Points on a hilly landscape, in no order, each with its height.
A ball rolls from a point to the lowest of its 6 nearest points, and stops where none of them is lower. Distance is the straight distance between rows; heights are no part of it.
z_875: [177 106 170  49 167 127 139 200 138 128  92 153]  height 313
z_395: [185 123 179 146  63 141 166 161 103  96 138 168]  height 216
z_12: [205 128 156  95 101 118 160 188 139  95 108 182]  height 331
z_6: [192 123 144  91 117 107 148 178 135 102 111 161]  height 276
z_611: [178 114 140  74 162 104 144 188 169 124 104 175]  height 386
z_609: [ 79 169  83 164 152 127 104 101 162  91 138  93]  height 574
z_63: [135  89 164 126 113 133 139 113 103 160 131 112]  height 215
z_101: [ 92 181  67 145 168 104  97 121 181  66 121  93]  height 620
z_668: [148 111 179 167  89 148 150 130  85 134 143 160]  height 241
z_478: [ 47 139  92 192 111 174  50  80 102 155 107 139]  height 535
z_280: [ 82 145 116 192 123 165 103 105 113 132 141 137]  height 586
z_637: [ 75 159  61 106 142 107 113  90 167 146 138  95]  height 177
z_984: [150 168  95 113 145 102 133 153 156  98 130 151]  height 449
z_671: [ 80 125 121 171 117 154 105  90 112 171 135 137]  height 404
z_396: [140  90 174 141 111 140 146 121  89 155 133 129]  height 200
z_379: [141 122 103  94 140 108 135 116 137 152 127 110]  height 205
z_716: [113  99 114  69 134 105 122  99 140 176 111  86]  height 204
z_584: [173 107 189 156  75 146 161 147  91 113 139 159]  height 201
z_513: [ 96 153 121 178 132 152 122 111 121 113 149 134]  height 485
z_144: [165 168 105 115 132 103 139 155 149  88 129 157]  height 459
z_111: [101 189  54 117 191  95 100 137 195  90 114 116]  height 599
z_621: [147 158 130 151 105 126 151 143 123  94 150 147]  height 417
z_485: [111 116 110 116 125 117 134  95 135 169 135 104]  height 178
z_991: [145 109 163 158 101 140 148 129  94 137 146 148]  height 284
z_627: [118 134  73  89 144  98 127 105 158 158 126 106]  height 88
z_710: [149  74 221 150  98 163 143 133  62 153 116 142]  height 193
z_252: [187 105 150  77 140 112 137 178 124 122 106 141]  height 244
z_928: [ 96 154 129 194 122 158 118 121 122  90 147 136]  height 81
z_788: [117 137 108 139 127 127 130 111 128 139 150 120]  height 342
z_703: [170  99 140  59 161 112 129 168 131 138  99 131]  height 305
z_375: [175 136 119  99 137 101 142 158 142 117 125 154]  height 146
z_818: [105  99 150 163 109 153 121  95  95 181 133 141]  height 423
z_274: [151  80 195 104 119 143 146 133  81 150 115 105]  height 131
z_421: [144 165 138 169  87 145 149 146 125  73 149 151]  height 296
z_311: [ 52 120  98 127 115 127 106  70 144 182 138 110]  height 364
z_740: [129  93 123  52 145 113 123 120 134 173  94  87]  height 283
z_181: [105 161  83 140 140 121 122 106 145 125 145 113]  height 278
z_285: [185  97 174  90 112 124 154 168  98 113 114 133]  height 185
z_228: [154  88 172 104 119 131 145 130  96 145 122 108]  height 165
z_770: [100 121 119 144 119 136 125  90 124 168 142 119]  height 299
z_359: [163  89 197 133  98 141 157 143  81 134 127 130]  height 167
z_327: [102 132 134 192 109 163 107 108  95 150 140 154]  height 550
z_322: [120  88 140  97 123 122 133 102 119 173 118  91]  height 312
z_844: [108 129 132 174 115 146 131 110 116 141 150 143]  height 448
z_222: [189 124 143  90 134 108 148 187 153 109 106 178]  height 336
z_342: [179 139 157 145  81 130 165 157 113  90 141 162]  height 235
z_765: [ 52 134 103 167 117 159  92  80 125 173 134 129]  height 446
z_113: [161 128 101  91 153  97 130 140 148 138 119 130]  height 337
z_622: [ 95 166 107 184 137 133 112 124 149  56 140 116]  height 627
z_757: [135 133 127 146 118 129 142 117 119 129 152 127]  height 68
z_791: [ 76 138  98 148 129 139 117  89 140 154 150 109]  height 300
z_160: [156 103 119  65 157 100 126 145 144 152 106 120]  height 343
z_156: [ 63 118  74  86 122 102 119  77 162 179 133  94]  height 275
z_574: [134 161  93 126 139 111 127 130 141 114 141 125]  height 462
z_812: [143  92 130  46 158 112 120 139 133 167  96  92]  height 329
z_539: [ 69 145 110 213 146 142  92 110 157  66 128 111]  height 796
z_433: [154 164  97  99 166  95 133 160 174 110 120 170]  height 577
z_246: [ 99 148  81 115 140 111 121  97 153 145 142  99]  height 163
z_390: [ 75 151  99 160 134 143 111  93 142 125 150 112]  height 412
z_143: [160 103 177  47 145 142 136 153  84 152  95  96]  height 415
z_169: [128 180  72 108 166  98 117 131 171 106 125 132]  height 576
z_629: [151 107 152 138 106 127 145 127 105 138 143 127]  height 289
z_400: [ 80 142 125 235 132 140  92 117 157  45 122 124]  height 808
z_761: [179  90 192 101 107 137 153 159  84 118 116 122]  height 164
z_657: [ 81 154 123 207 129 147 103 121 143  60 141 126]  height 594
z_660: [164 108 171  28 166 141 129 182 102 154  88 116]  height 379
z_79: [105 173  94 147 144 123 122 126 146  89 144 112]  height 453
z_20: [142 108 131 114 125 114 137 116 122 149 137 115]  height 344
z_639: [ 49 142 104 192 140 160  78  91 143 115 133 115]  height 638
z_38: [115 143 144 187 107 158 129 125 100 110 151 153]  height 532
z_662: [168 101 141  81 135 111 138 150 118 136 111 117]  height 273

For each start below, name the point where the ball stops.
z_818 -> z_274
z_584 -> z_274
z_395 -> z_274
z_181 -> z_627
z_703 -> z_274
z_311 -> z_627
z_812 -> z_627
z_740 -> z_627

Write out the way that a ball takes from each point below.
z_770 -> z_485, z_246, z_627
z_390 -> z_181, z_246, z_627
z_160 -> z_379, z_627
z_79 -> z_181, z_246, z_627

Two balls start at each pair of points below. Name the first point that both come to, or write -.
z_668 and z_342 -> z_359
z_327 and z_574 -> z_246
z_875 and z_662 -> z_274
